Points on a hilly landscape, in no order, each with its height.
A climber steps from a point to whichever of its 6 nearest points has the largest rise for the distance, and stops where none of them is higher. Distance is the straight distance between rows; heights are no part of it.
q669 (h 670): [  3  13   0  -3   1   2  15  -8  11   2  -3  -2 -11   1   2  -5  -8  11
 -12  -3  -3  -3  -2   0   7  -3  -2   0   2   2  -5   0   5   7  -2   8
  -5   2  10   8  -7   0  -4   2]
q74 (h 627): [  6   9   1  -4  -7   3  21  -8  16  -1  -4   3 -10   0   5  -8  -3  14
 -17  -6  -1   3  -3   6   5  -2   0   4   1   0  -8  -3  13  -1  -9  14
  -8   6  24   8  -7   3  -9  -1]
q56 (h 683): [  5  18   7  -4   8   0   7  -6  22  13   5  -4  -8   9   4   7 -11  17
 -18   5  -5   6  -6 -11  -2  -9 -11   5   3   8  -9  -2  -4  12  -2   8
   4   4   3   7  -7  -7  -9   0]
q187 (h 595): [  2  -7 -15  11 -42   4  17   5   1 -19 -11  18   6   4   5 -15  15  -7
   0 -21  16  -3   5  31  14   7   4 -10  -6 -11  -1   5  32 -14  -6  15
 -17  -1  32  -2 -15   9  -7  -7]
q4 (h 381): [ -7 -17  -7   1  -7  -4  -6   6 -19  -8  -8   5   9  -2 -16  -5  10 -22
  13   0   6  -5  12  11   7   2  11  -7  -4  -6  10   8  -3 -12   2  -5
  -3 -14 -10  -6   2   4   7   2]
q397 (h 734): [  6  18  12  -5  27  -6  -1 -11  24  22  17 -18  -8   4   9  14 -23  31
  -9  16 -14  11 -13 -24 -19  -4 -11  13   5  16 -16  -7 -17  22  -1  -2
  13  15   3   7   7  -9  -8   2]
q321 (h 218): [  3   9  11  -9  25   0 -13  -3  14  19  12 -10  -1   4   5  17 -11   9
   0  12  -9  13  -9 -20 -15  -4 -11  11   7  11  -8  -7 -18  15   5  -4
  15  10 -11   2   6  -7  -3   3]
q42 (h 758): [  5  21  13  -5  18  -4   5 -12  29  21  17 -14  -8   7  10  11 -22  34
 -16  11 -13  10 -10 -21 -18  -6 -16  11   1  16 -17  -7 -14  20  -4   0
  11  12   7   8   4 -11 -12   0]
q464 (h 532): [ -5  -9   0   0  -5   1   2  -5 -11  -5  -2  -2   1   0  -8  -8   3  -6
   1   2  -2 -13   6  -1   2   3   6  -3  -3  -2   2   3   3  -5   5  -3
  -3  -4  -2   0   2   5   0   4]
q387 (h 664): [  2  16   5  -3   8   3   8  -3  17   5   1  -3  -8   5   3   2 -10  14
 -17   3  -5   2  -4  -6   3  -2  -7   5   2   6  -4  -2  -1  11  -2   7
   3   3   3   6  -6  -3  -3   4]
q761 (h 709): [ -2   5  -1  -2  21  -2 -14   4  -3   8   1  -7   0  -3   2  11  -4  -5
   5   7  -6   2  -6  -8  -1  -2   2   2   7   7   3  -4 -11   4   7  -5
   9   4 -15  -1   4  -4   3   2]
q702 (h 480): [  3   8  11  -6  18   0  -7  -3  16  16   9  -7  -5   6   2  14 -12  13
  -4  12  -8   9  -8 -17 -10  -5 -11   8   7  11  -8  -6 -16  15   3   0
  11   6  -8   3   2  -7  -7   5]
q532 (h 368): [  6   7   1  -2  -8   2  21  -9  14  -4  -5   4  -7  -2   3  -8  -1  14
 -19  -9   2  -2  -5   6   4  -2  -1  -1   0  -2  -6  -3  15  -3  -9  12
 -10   5  26   6  -9   6  -9   0]
q694 (h 89): [  5  -1  10 -14  34  -5 -22  -1   7  15   6  -9  -6  -5   6  22  -6   2
   6  13 -11  17  -9 -20 -17  -6  -7   4   8   6   3 -10 -31   7   4 -15
  19  11 -26  -2  19  -9   2  -4]
q192 (h 473): [ -8 -21  -3  -3   3  -5 -12   5 -25  -1  -8  -3   7  -3  -9  -3   5 -21
  13   0   0  -5   6   2   2  -4   7  -6   0  -4  11   1  -7 -14   1 -15
   5  -6 -15  -4   4  -1   8   1]
q467 (h 580): [  3  -3  -2   3 -24   5  21  -7   8  -5  -5  12   0   2   4 -15  10   9
 -10 -11  12  -3   0  16   4  -3  -2  -4  -2  -6  -8  -4  21 -11  -8  17
 -14  -1  28   2  -8  10 -13  -3]
q75 (h 198): [ -7 -16  -9   9 -23   1   1   7 -17 -18  -5   9  10  -7 -11 -11  13 -16
  14  -6  10  -8  16  20  11   8   9  -8 -10  -9   9  13   9  -8   0   0
 -12 -10   1  -4   0   2   8   1]
q798 (h 659): [ -5 -12 -15  12 -36   1   8  10 -17 -26  -8  15   9  -8  -3 -15  15 -17
  14 -14  12 -10  14  25   8  14   9 -10 -12 -12   9  11  23 -12  -3   1
 -15 -11  10  -4  -6   7   8   0]
q479 (h 559): [ -7 -17 -14  17 -27  -2  -1  11 -29 -28  -7  15  15 -11  -7 -13  18 -21
  18 -10  12  -7  14  22   9  13  12 -11 -11  -8  11  13  16 -15  -2  -3
 -12 -14   4  -6  -2   2  13   0]
q890 (h 444): [ -4 -13  -3   2 -13   3   3   1 -13  -5  -4   4   5   2  -9  -9  10  -9
   6   0   6  -8  10  10   6   1   5  -4  -5  -7   3   6   1  -6   2   2
  -8  -9  -1  -1  -2   4   1   1]
q15 (h 168): [  5  -1   2   2 -16   4  22 -10  14  -4  -4   9  -6  -1   5 -15   3  12
 -13  -9   4  -3  -2  12   3  -2  -1  -2  -1  -5  -8  -4  21  -9  -9  15
 -12   3  26   3  -7   6 -12  -3]
q514 (h 655): [  3  -2  -6   9 -32   8  20  -1   8  -9  -5  16   1  10   5 -15  12   4
  -7 -17  17   1   1  25   9  -1   3  -5  -2  -9  -9  -2  30 -13  -6  22
 -18  -2  33  -2 -12  11 -11  -8]
q68 (h 258): [ -6 -15  -6   7 -17   0   2   4 -12 -11  -5   8   7  -2  -9  -9  11 -13
   7  -5  11  -8  15  14   8   5   7  -7  -8  -8   6  10   5  -9   0   3
 -11 -11  -1  -3   0   4   3   2]
q93 (h 543): [ -7 -27 -14  17 -31  -2  -3  15 -37 -28  -6  18  17 -18  -7 -16  18 -28
  23 -11  14 -11  17  23   8  10  12 -14 -13  -6  13  13  19 -25   2 -12
 -11 -19   1  -5   0   5  17   1]
q988 (h 389): [  3   6   9  -5  26  -1 -14  -2  12  17   9  -9  -1   2   2  15  -8   7
   2  11 -10  10  -8 -16 -10  -3  -8  10   7   8  -6  -5 -19  13   4  -4
  13   9 -15  -1   6  -7  -5   1]
q800 (h 496): [ -2  -6  -2   2   2   0   0  -2 -10  -2   1  -3   2  -1  -6  -3  -2  -4
   2   5  -3  -8   2  -4   1   3   3   0   0  -1   2  -1  -1  -2   3  -4
  -2  -3  -4   0   2   3   3   5]
q80 (h 735): [  0  -5   1   0 -22   5  17  -7   6  -6  -5   8  -2   1   0 -15   7   4
  -9  -8  11  -7   5  14   5   1  -1  -5  -3  -8  -5   0  15  -6  -4  12
 -12  -1  21   1  -4  11  -6  -4]
q281 (h 726): [  6  18   8  -3   4   1  13  -6  24   6   1  -2  -8   6   2   3 -11  16
 -20  -1  -5   6  -5  -7   1 -11  -9   4   1   5  -9  -2   2   9  -6   9
   0   4   9   7  -9  -5  -6   2]
q201 (h 653): [  1   9   1  -3  22   1 -12   0   4  11   5  -5   2   3   0  13  -8   3
  -1   9  -7   6  -6 -13  -4   0  -3   6   6   7   3  -5 -15   8   4  -3
  11   6 -17  -2   1  -7   0   1]
q202 (h 177): [  3   3   5 -11  32  -4 -24   3   3  13   6 -12  -5  -5   6  20  -5   1
   7   9 -10  17 -10 -18 -14  -5  -5   5   8   4   5  -8 -29   7   3 -16
  18  10 -28  -2  18  -8   3  -8]
q359 (h 701): [ -4  -8 -15  12 -40   4  11   9 -12 -26 -10  17   8  -4   3 -15  17 -14
   6 -18  15  -6  14  26  11  13   4 -11 -11 -12   7  11  26 -13  -3   5
 -15  -7  18  -3 -10   6   3  -4]
q691 (h 554): [ 1  9  1  0  5  2  7 -2  5  0  0 -7 -5  2 -1 -1 -6  7 -7  1 -7 -4 -3 -7
  5  1 -1  3  3  3 -1  0  2 10  0  6  0  2  1  3 -5  1  2  6]
q579 (h 797): [ -3  -8  -9   9 -28   3   7   7 -15 -22  -6  11   6  -6  -6 -13  14 -15
  11 -10  13  -9  16  23  10   9   8 -10  -9 -10   5  12  13 -10  -1   4
 -11 -10   6  -5  -4   5   6  -2]
q705 (h 316): [  6   5   9  -7  29  -6 -19   0   7  16   7  -7  -3   0   4  19  -4   2
   7  12 -10  15  -9 -17 -11  -5  -6   6  10   6   0  -7 -24   8   6  -9
  15   8 -23  -2  12  -8  -1  -4]
q913 (h 654): [ -4 -12 -16  13 -39   3   5  10 -20 -29  -7  17  12  -9   2 -16  17 -20
  12 -16  16 -12  15  24   9  14   8 -13 -14 -13   7  11  25 -15  -3  -1
 -13  -9  11  -6  -7   6   5  -3]
q615 (h 656): [  3  17   9  -3   9   0   0  -5  19  12   7  -6  -5   7   3  11  -9  15
 -12   7  -6   6  -6 -14  -3  -5 -10   8   2   8  -5  -2  -7  15   1   5
   7   4   0   5  -4  -5  -7   2]
q538 (h 376): [ -8 -20 -13  11 -14  -5  -6   9 -27 -16  -9   8  15 -10 -11  -7  10 -26
  18  -6  11  -5  16  18   9   7  12  -9  -7  -6  14  11   1 -16   1  -5
  -8 -18  -9  -5  -1   3  16   2]
q381 (h 245): [ -7 -17 -11  10 -20  -2  -4  12 -25 -20  -8  11  12  -9 -12 -10  12 -20
  17  -6  12  -8  17  19  10  10  12  -8  -8 -11  11  13   7 -14  -1  -3
 -12 -14  -3  -4  -2   2  14   1]
q587 (h 700): [  0   3   1  -2  18  -2 -10   3  -5  10   0  -7   2  -2   1   8  -4  -3
   3   5  -7   0  -9  -9   0   2   2   2   7   4   5  -4  -6   4   6  -5
   7   3 -14  -2   2  -3   6   3]
q596 (h 835): [  6  14   0  -3  -1   1  15  -8  16   0  -2  -2 -11   0   1  -3  -7  15
 -18  -3  -1   0  -3  -1   5  -4  -2   4   2   1  -4  -3   8   7  -6  13
  -7   6  16   8  -8  -2  -5   2]
q746 (h 637): [  4  16  11  -5  12  -1   0  -4  19  14  10  -7  -4   7   2  11 -12  14
  -9  11  -8   5  -6 -17  -8  -6 -10   8   2  10  -8  -3 -11  14   3   3
   8   6  -3   6  -3  -6  -9   2]
q28 (h 651): [ -2   9   2  -1  14   0  -8   0  -4   4   3  -6  -1  -1  -1   6  -7   0
   0   7  -9   0  -5 -11   0   1   0   4   5   4   3  -4  -4   7   5   0
   7   3 -10   1  -2  -2   4   8]
q66 (h 746): [ -2  -6  -6   9 -31   6  14   0   2 -12  -7  15   3   5   1 -16  13  -2
  -3 -14  19  -4   7  21  10   0   2  -7  -5 -10  -3   3  23  -9  -5  15
 -17  -4  24  -2  -9  10  -7  -7]
q928 (h 315): [  1   0   5 -14  36  -7 -28   3  -3  12   2  -6  -4  -6   4  18  -2   1
  11   7  -8  16 -10 -15 -12  -5  -3   1   7   2  11  -8 -28   3   3 -20
  19   6 -31  -4  21 -10   7  -7]
q51 (h 80): [  3   2  13 -11  32  -3 -20  -3  10  19  11 -16  -8   0   5  21  -9   8
   8  13 -12  16 -11 -22 -18  -6  -7  10  10   9  -3  -9 -30  10   2 -15
  15  14 -22   1  18  -9  -1  -4]
q175 (h 223): [  6  -2   5 -15  41  -6 -27   2   5  12   4 -12  -7  -5   5  23  -4   3
   7   9  -8  16 -10 -18 -16  -6  -4   3   6   3   5 -10 -35   8   2 -20
  18   8 -33  -4  23 -10   7  -7]
q436 (h 695): [ -3  -7  -6   7 -25   4   7   6  -9 -14  -6  12   7  -3  -4 -11  13 -11
   5 -10  14  -7  13  19  10   6   7  -9 -10 -11   3  11  12  -7  -1   5
 -14 -10   7   0  -2   7   4  -3]
q618 (h 698): [ -2  -8 -12  11 -31   3   9   8 -12 -24  -8  16   7  -5  -1 -15  15 -14
  11 -16  16  -9  14  23   9  10   6 -11 -11 -12   5  10  20 -10  -4   4
 -16  -8  12  -6  -5   6   5  -2]
q845 (h 630): [ -1   0   0  -4  28  -5 -20   3 -13   9  -1  -7   1  -7   2  12  -4  -9
   9   3  -5   6  -9 -10  -3   0   3   0   6   2   7  -5 -14   0   7 -13
  11   6 -24  -6  11  -4   7  -4]
q930 (h 812): [  5  15  14  -5  25  -6  -6  -6  20  20  15 -16  -5   4   8  17 -18  27
  -3  17 -18  11 -12 -24 -20  -5 -11  16   9  17 -13  -9 -21  20  -1  -5
  12  15  -1   6  10  -8  -8   1]
q520 (h 369): [ -5 -13   0   0  -1  -1  -4  -1 -18   1  -3  -2   5   1  -6  -4   3 -14
   6   3  -2  -9   5  -2   2   0   6  -3   1  -4   3   2  -4  -7   5 -10
  -2  -6  -7  -1   3   4   4   7]
q787 (h 749): [ -2  -6   1   2 -20   5  13  -1   1  -7  -3   8  -1   1   0 -13  10   2
  -4  -7   9  -8   8  11   5  -1   1  -3  -3  -9  -2   3  13  -5  -3   7
 -12  -3  16  -1  -3   7  -5  -1]
q911 (h 486): [ -6 -24 -15  15 -21  -3  -5  12 -31 -23  -6  11  16 -15  -8 -14  13 -26
  20  -8  12  -9  14  21  10  10  15  -7 -10  -9  13  13  10 -18   0  -6
  -9 -15  -2  -4   0   1  17   1]
q100 (h 679): [ -1   2  -2  -2  21  -4 -13   5 -12   7   0  -7   1  -3   1   7  -3  -8
   5   5  -7  -2  -8  -8   0   1   5   2   4   2   6  -4  -6   3   7  -8
   7   3 -17  -3   5  -2  10   2]
q33 (h 689): [ -1   6   4  -4  26  -1 -17   6  -3   8   2  -5   3  -3   2  12  -6  -1
   7   7  -5   7 -10 -12  -4  -2  -2   3   6   4   4  -8 -14   5   8  -7
  13   5 -20  -3   7  -7   5   2]
q720 (h 690): [  6  20  11  -6   6  -2  12  -5  27  13   5  -4 -12  10   5   5 -13  24
 -22   5  -4   7  -7 -10  -6 -12 -15   9   2  10 -11  -2  -3  13  -5   9
   5   7   9   8  -7  -6 -13  -1]
q158 (h 158): [  4   4  13 -10  27  -2 -14  -2  16  19  14 -15  -9   4   6  18 -12  13
   3  14 -14  13 -11 -22 -19  -4  -9  13  10  14 -10 -10 -22  17   2  -9
  14  13 -13   2  14  -8  -6  -2]
q968 (h 632): [  6  11  12  -6  23   0  -6  -8  21  20  16 -14  -6   7   7  15 -16  18
  -2  15 -12  11 -10 -24 -18  -5 -11  13   8  15 -13  -5 -20  19   1  -4
  13  11  -4   6   6  -9 -10   2]
q421 (h 579): [ -2   0  -4  -3  24  -4 -18   6 -17   8  -3  -6   2  -5   1   8  -3 -11
   8   4  -6   2  -7 -11   0   0   7  -2   5   1   9  -7 -11  -2   6 -15
   9   3 -19  -6  10  -5  10  -2]
q46 (h 786): [  5  18  13  -6  12  -2   6  -9  25  16  13 -10  -8   9   8   8 -17  27
 -15  11  -9   5  -9 -17 -16  -9 -16  12   2  14 -17  -5 -10  17  -4   0
  13  12   6   9   0  -5 -11   2]
q668 (h 555): [-1  3  1  0 -1  1  6 -5 -1  1  1 -5 -6 -1 -1 -2 -3  3 -5  1 -6 -7 -1 -6
  4  2  3  0  1  0 -1  1  5  3  1  0 -2  2  4  3 -3  3  1  4]
q958 (h 539): [ -9 -28 -15  14 -28  -3  -4  12 -33 -27  -7  15  17 -17  -7 -14  16 -28
  21  -9  13 -10  15  21   8   9  12 -12 -11  -8  12  12  14 -22   0  -8
  -8 -15  -2  -5  -2   3  19   1]
q853 (h 652): [ -1  -7 -18  11 -45   5  15   8  -8 -26  -9  21   7  -2   6 -16  16 -14
   4 -22  14  -8   9  30  13  10   3 -12  -9 -11   3   5  31 -15  -6   8
 -16  -3  25  -3 -11   9  -2  -4]
q314 (h 565): [  3  -1  -2  -1 -20   6  19  -6   9  -6  -2   8  -4  -3   3 -15   6   8
 -12  -9   8  -3   0  11   5   0  -2  -2  -2  -7  -6  -4  19  -9  -7  11
 -13   0  25   2  -5  10  -9  -4]
q213 (h 618): [  1  13   8  -4  14   4  -6   0  11  10   7  -5  -1   5   0  11  -8   7
  -4   7  -7   5  -7 -13  -3  -3  -7   6   6   7  -2  -3  -8  12   4   3
   9   4  -8   2  -2  -6  -1   3]
q536 (h 669): [  1  13   4  -3  11   3   0  -3  13   8   4  -7  -4   5   0   8  -9   8
  -6   7  -7   2  -5 -10  -1  -2  -6   5   3   7  -2  -2  -6  11   2   6
   4   2  -3   4  -4  -5  -1   2]
q947 (h 445): [ -5 -17  -1   0   2  -3 -13   4 -21  -2  -7  -1   7   0 -10  -4   4 -19
  10   3   0  -7   5  -2   2  -1   8  -3   0   0   8  -1  -4 -12   2 -11
   4  -7 -13  -5   3   2   5   1]
q189 (h 743): [ -3  -8   1  -1 -17   3  11  -5  -3  -9  -4   5   1   1  -6 -10   7  -4
  -3  -2   9  -8   9  10   5   2   2  -5  -5  -9   0   7   9  -5  -1   4
  -8  -7   9   0   0   7  -3   2]
q211 (h 752): [ -1   4   0  -3  23  -3 -13   4  -8  10   0  -6   1  -5   2  10  -5  -4
   6   6  -6   4  -9 -11  -2   2   2   0   5   3   6  -5 -10   3   7  -7
  11   5 -18  -3   6  -4   5   3]
q488 (h 747): [  5  21  11  -4   9  -2   9  -9  26  15   8  -7  -9  11   7   7 -17  29
 -22   8  -8   7  -8 -18 -15 -11 -14   7   0  12 -17  -6  -5  16  -6   4
  10   9   9   7  -5  -8 -15   0]
q414 (h 715): [-3  2 -1  1  8 -1 -2 -1 -9  2  1 -7  0 -2 -2  1 -5 -2  0  4 -6 -7 -1 -7
  3  3  5  1  1  2  2  1 -1  1  4 -5  2  0 -7  1 -1 -1  4  6]
q411 (h 553): [ 0  2 -1 -2 -7  2 12 -4  1 -3 -1  1 -7 -1  0 -9  1  4 -8 -1 -2 -9  1 -1
  2  4  1  2 -1 -2 -1  0  8 -3 -2  3 -8  1 10  3 -3  6 -2  4]
q312 (h 455): [ -2   1  -1  -7  33  -6 -25   3 -10  13   0  -8   1 -10   3  15  -1  -4
   8   4  -7  13 -11 -13  -9  -3   1  -2   3   2  12  -8 -22   1   4 -16
  12   4 -31  -6  15  -6  10  -5]
q881 (h 646): [  4  16   6  -3   5   2   3  -3  16   7   3  -5  -6   6   3   8  -8  11
 -11   6  -7   4  -5 -10  -1  -4  -7   5   3   6  -4  -1  -4  10   1   7
   4   1  -2   5  -7  -6  -4   4]
q569 (h 629): [  3  15   6  -3  10   3  -2  -2  16  10   5  -5  -5   5   1  10 -11  12
  -9   8  -8   4  -6 -12  -2  -5 -10   5   4   7  -3   2  -9  14   3   2
   7   4  -5   5  -6  -7  -3   4]
q910 (h 461): [  3   1   1  -1 -12   3  18 -10   7  -4  -1   4  -8  -3   1 -10   3   9
 -11  -6   3  -5  -1   5   4  -2  -1   0   0  -3  -3  -1  13  -5  -3   8
  -7   0  17   3  -4   8  -6  -2]
q611 (h 609): [ -1   4   1  -5  30  -4 -22   6  -6  10  -2  -6   2  -7   3  12  -5  -3
   5   7  -5   9 -10 -12  -5  -2   1   2   6   3   6  -7 -16   5   6 -11
  14   4 -26  -6  11  -7   7  -3]
q582 (h 17): [ -5 -19  -7   6 -13  -1  -4   6 -20 -14  -8   8  10  -5 -12  -9  11 -23
  12  -3   9  -5  16  16   9   6  11  -9  -6  -8   9  12   0 -13   1   0
  -7 -13  -8  -4   2   3  10   1]
q181 (h 617): [  2  13   3  -2  17   0  -8   1   6   7   6  -6  -1   2   0   8  -7   2
   0   6  -8   2  -5 -12  -1  -2  -3   6   6   5   0  -2  -8   9   4   1
   8   2 -11   0   0  -8   2   5]
q447 (h 731): [  0  -6 -13   9 -37   5  12   9  -7 -22  -9  17   6   0   2 -14  15  -9
   4 -20  17  -6  10  27  12  10   5  -8  -9 -12   3   7  24 -10  -4   8
 -15  -6  21  -5  -9   9   0  -4]
q267 (h 481): [  2   6  -1  -2  -3   1  15  -8   8   0   0  -2 -10  -2   0  -6  -3   9
 -11  -1  -4  -6  -3  -2   4   0  -2   1   1   0  -2   2   8   5  -3   5
  -7   1  12   6  -5   1  -4   2]
q485 (h 756): [ -2  -5  -4   5 -26   2  12   1  -2 -11  -5   9   3   2  -6 -12  13  -3
   0  -6  15  -6  10  19   8   1   2  -6  -7 -10   0   7  13  -7  -3   7
 -12  -6  14  -3  -2   9  -3  -2]
q428 (h 605): [ -3   0  -1  -1  15  -2  -8   1 -11   5  -1  -6   3  -3  -3   2  -4  -6
   5   3  -7  -6  -3  -9   2   3   7  -1   3   2   4  -2  -4   2   6  -5
   4  -1 -10  -2   3  -1   7   4]
q680 (h 718): [  6   3  11 -10  31  -4 -17  -2  13  20  12 -14  -7   3   5  19 -12  10
   5  13 -12  16 -10 -23 -21  -5  -9  11  11  11  -6  -8 -27  14   1 -11
  16  12 -18   1  15  -7  -4  -2]
q8 (h 574): [  2  15   4  -1   3   2   9  -3  12   4   1  -4 -10   2   2   0  -7   9
 -13  -1  -5  -3  -5  -6   6  -2  -2   3   2   3  -3  -1  -2   8   0   6
  -2   1   6   5  -6  -3  -2   3]
q394 (h 219): [ -6 -14  -2   2  -9   1  -1   1 -15  -6  -6   3   6   0 -11  -6   8 -14
   6   1   4  -8  13   7   4   0   6  -3  -4  -5   7   6   1 -10   2   0
  -3 -10  -7  -3   2   6   4  -1]
q849 (h 509): [  4  -7 -13  14 -42   7  19   3   7 -17 -12  19   6  12   7 -13  15  -2
  -6 -21  15  -1   1  33  13   3   6  -7  -3 -10  -7  -3  39 -15  -9  22
 -17  -3  41  -1 -21  11  -9  -6]
q986 (h 133): [  7   3  -1  -2 -14   3  23  -8  11  -3  -2   5  -7  -3   1 -12  -1  12
 -15 -10   3  -2  -5  10   2  -1   0  -2  -2  -3  -8  -7  17  -7 -10  13
 -11   3  27   5  -8   6 -10   0]
q183 (h 738): [ -2  -7  -8   5 -27   5   8   4  -7 -17  -7  13   5   0  -3 -11  14 -10
   6 -12  14  -7  12  22   7   5   6  -9  -8 -10   5  11  12  -5  -1   8
 -16  -9  12  -5  -4   7   2  -2]
q693 (h 229): [  3  -3   8 -14  42  -8 -26  -1   4  14   8 -17 -12  -4   6  22  -7   3
   9  12 -12  18  -9 -22 -19  -6  -5   3   5   5   8 -11 -39   8   0 -28
  20  10 -34  -4  28 -10   7  -9]
q138 (h 396): [ -6 -14   1  -1  -4   1  -1  -2 -14  -5  -4   0   4   2  -9  -8   4 -13
   5   2   1 -11   7   1   4   0   5  -2  -2  -4   3   4   0  -6   1  -4
  -3  -6  -6  -2   2   4   1   3]
q707 (h 606): [ -6 -16 -16  15 -32   2   3  12 -25 -28  -8  15  13 -13  -1 -15  19 -21
  16 -11  12 -10  16  22   8  15  11 -14 -13  -9  11  13  20 -16   0  -3
 -11 -13   7  -8  -4   6  10   0]
q878 (h 801): [ -5 -21 -11   5  -5  -3 -10   6 -24 -10 -10   6  12  -4 -13  -5   7 -24
  15  -3   7  -5  15  10   9   0  11  -8  -5  -7  13   6  -3 -16  -1  -4
  -2 -13 -12  -4   2   2  10   0]
q931 (h 827): [ -3  -1  -1  -2  -5   2   8  -5  -3  -3  -1  -6  -3  -2  -3  -7  -2   1
  -4   0  -4 -10   2  -3   4   2   2  -1  -3  -3   0   2   3   0   1   0
  -4  -2   4   2  -1   4  -1   4]
q3 (h 750): [  5  -4  -9  13 -36   7  18   2   6 -14  -6  21   5  12   8 -15  12   2
  -7 -18  18  -2   4  31  11   1   4  -4  -4 -10  -8   0  35 -13  -5  20
 -18  -2  37  -2 -15  10 -11  -9]
q231 (h 751): [  4  19   6  -3   2   1  16  -5  21   5   0  -1 -12   7   3  -2 -10  19
 -23  -2  -2   6  -3  -2   1  -8  -6   8   3   4  -7  -3   3  10  -7  14
   1   3  15   9  -9  -5  -9   1]
q492 (h 598): [  1   5   4  -8  26  -1 -18   3   3  13   5  -7   0   0   2  17  -5   0
   5   7  -9   9 -10 -15  -8  -3  -3   4   5   6   4  -6 -17   7   6  -5
  16   6 -23  -2  11  -9   1   0]
q979 (h 558): [-2  3  1  0  7  1  0 -1 -2  3  3 -8 -1  0 -2  2 -6 -1 -3  2 -9 -4 -4 -6
  2  3  4  1  1  3  1  2  2  3  3 -1  1  0 -3  1 -4  0  3  5]
q76 (h 573): [ -3  -6  -3  -3  18  -6 -12   1 -18   8  -3  -6   3  -4  -1   3  -3 -11
   7   3  -4  -2  -4  -8  -1   1   8   0   2   2   7  -4  -7  -5   6 -13
   8   0 -15  -3   4  -2  10   1]
q465 (h 130): [  4   5   9  -8  28  -1 -17   1  10  15   7 -10  -5   2   4  19  -8   5
   5  13 -11  13  -8 -18 -13  -4  -8   9   7  11  -4  -6 -21   8   3  -7
  16  12 -18   0  10  -8  -4   0]
q266 (h 344): [ -7 -20 -11   7 -10  -5  -6   9 -24 -14  -9  11  11  -7 -15  -5  12 -22
  16  -4  10  -5  14  17  10   5  12  -7  -5  -6  14  10  -1 -16   0  -4
  -8 -14 -10  -6   2   2  13   1]
q791 (h 705): [  6  15  13  -6  17   0  -1  -6  23  17  13  -9  -4   9   5  11 -14  19
 -10  12 -10   7  -8 -20 -14  -7 -15  10   3  11 -11  -3 -11  15   0   2
  12  10  -2   6   0  -8  -7   1]
q605 (h 753): [ -2  -6  -7   6 -29   4  12   3  -1 -15  -5  12   3   4  -2 -13  14  -5
   0 -14  16  -5   9  22   8   5   3  -9  -7 -12  -1   8  18  -9  -4   9
 -16  -6  15  -4  -7   9  -3  -6]
q561 (h 658): [ -2  10   3  -3  13   1   0   1   4   6   4  -6  -3   3   0   5  -7   5
  -3   5  -7  -3  -5 -10   3   0   0   3   4   5   1  -3  -4   8   3   3
   4   0  -6   2   0  -3  -1   5]
q176 (h 531): [  4  10  12  -8  20   0  -7  -3  18  17  14 -14  -6   6   6  15 -13  17
  -2  14 -13  10 -11 -19 -15  -6 -12  11   7  13 -11  -5 -17  18   1  -3
  13   7  -8   5   4  -5  -6   3]
q819 (h 497): [ -4  -7   0   0   8   0  -5   0 -15   1  -1  -5   2  -1  -3   1  -1 -10
   7   2  -6  -7   0  -6   2   0   5   2   4   1   5  -2  -4  -4   4  -7
   3  -1  -8  -2   2   1   7   5]
q599 (h 470): [ -7 -16  -2  -4  11  -5 -14   1 -24   2  -9  -5   8  -4  -6  -1   2 -20
  10   2  -2  -4   0  -3   0  -1   9  -4   0  -2   9   0  -8 -12   4 -19
   9  -5 -15  -4   3   3  10   0]
q344 (h 725): [-1 14  5 -2  7  1  2 -2  9  8  3 -6 -4  3  1  6 -7  8 -4  5 -6 -1 -5 -9
  1 -2 -5  3  4  4 -2  1 -2 10  2  5  3  1 -1  1 -5 -4  0  4]
q196 (h 730): [  5  17  11  -6  10  -2   7  -7  24  15   8  -7  -7  10   7   7 -13  22
 -19   7  -5   6  -7 -13  -7  -9 -15   7   4  11 -10  -4  -5  14  -1   6
  10   5   3   7  -6  -4  -9   2]
q233 (h 631): [ -3  -6   1   1  -8   4   6  -7  -5  -4  -2  -2  -1  -2  -6  -8   2  -4
  -3   0   0 -11   6  -1   3   1   4  -2  -2  -1   1   3   3  -1   2  -1
  -6  -7   7   1   0   8   3   3]
q107 (h 18): [  4   1  11 -11  32  -3 -20  -1   9  17   9 -13  -4   0   4  20  -8   5
   8  11 -11  20  -9 -19 -17  -4  -6   8   9   5  -3 -10 -27   8   3 -13
  17  12 -23  -1  17  -7   0  -4]
q119 (h 703): [ -2  -4  -2  -2 -12   2  10  -7  -2  -5  -3   2  -1  -1  -6  -8   4   0
  -5  -1   1 -10   6   4   4   0   0  -3  -2  -6  -1   3   6  -4   1   2
  -7  -6   8   1  -2   4  -2   4]
q692 (h 506): [ -5 -12   0  -1  13  -7 -12   3 -20   2  -2  -7   2  -1  -2   2   0 -14
   7   4  -3  -4  -1  -7  -1  -2   8  -1   2   0   8  -4  -9  -8   6 -16
   8  -1 -16  -4   6   1   8   2]
q908 (h 437): [  1  -5 -14  15 -43   5  17   4   2 -18  -9  19   8  12   8 -17  16  -7
  -5 -23  15  -2   7  34  15   8   6  -7  -6 -10  -4   0  38 -17  -7  18
 -17  -6  38  -2 -19   9  -8  -7]
q401 (h 748): [  6  17  14  -6  18  -3   0 -10  22  18  14 -12  -7   8   6  13 -16  26
  -8  13 -12   9 -10 -21 -17  -6 -14   9   1  13 -16  -5 -13  19  -1   0
  11  11   0   6   1  -6  -9   0]
q564 (h 833): [  4  -1  -9  12 -38   5  16   5   3 -14  -9  18   5   9   6 -15  12  -1
  -3 -17  18  -1   4  29  13   4   3  -7  -4 -11  -4   2  29 -14  -8  17
 -20  -3  32  -2 -15  11  -7  -7]
q136 (h 737): [ -2  -5  -1  -1 -16   4  12  -5   1  -6  -3   4  -4  -1  -1 -13   7   4
  -7  -5   6  -9   4   7   2  -2   1  -2  -4  -6  -5   2  10  -4  -5   4
  -9  -3  15   1  -1   8  -5  -2]

Call two points neighbours if one is among the 6 nearest of the other. Go from one point of each pair to the other, from neighbour to neighbour, staying as high as possible. Name the lowest point that can't be avoided.
q878, q344 | q192
q211, q596 | q28
q579, q344 | q668
q344, q46 | q387
q579, q485 | q183
q931, q485 | q119
q596, q46 | q720
q485, q564 | q66
q46, q930 | q42
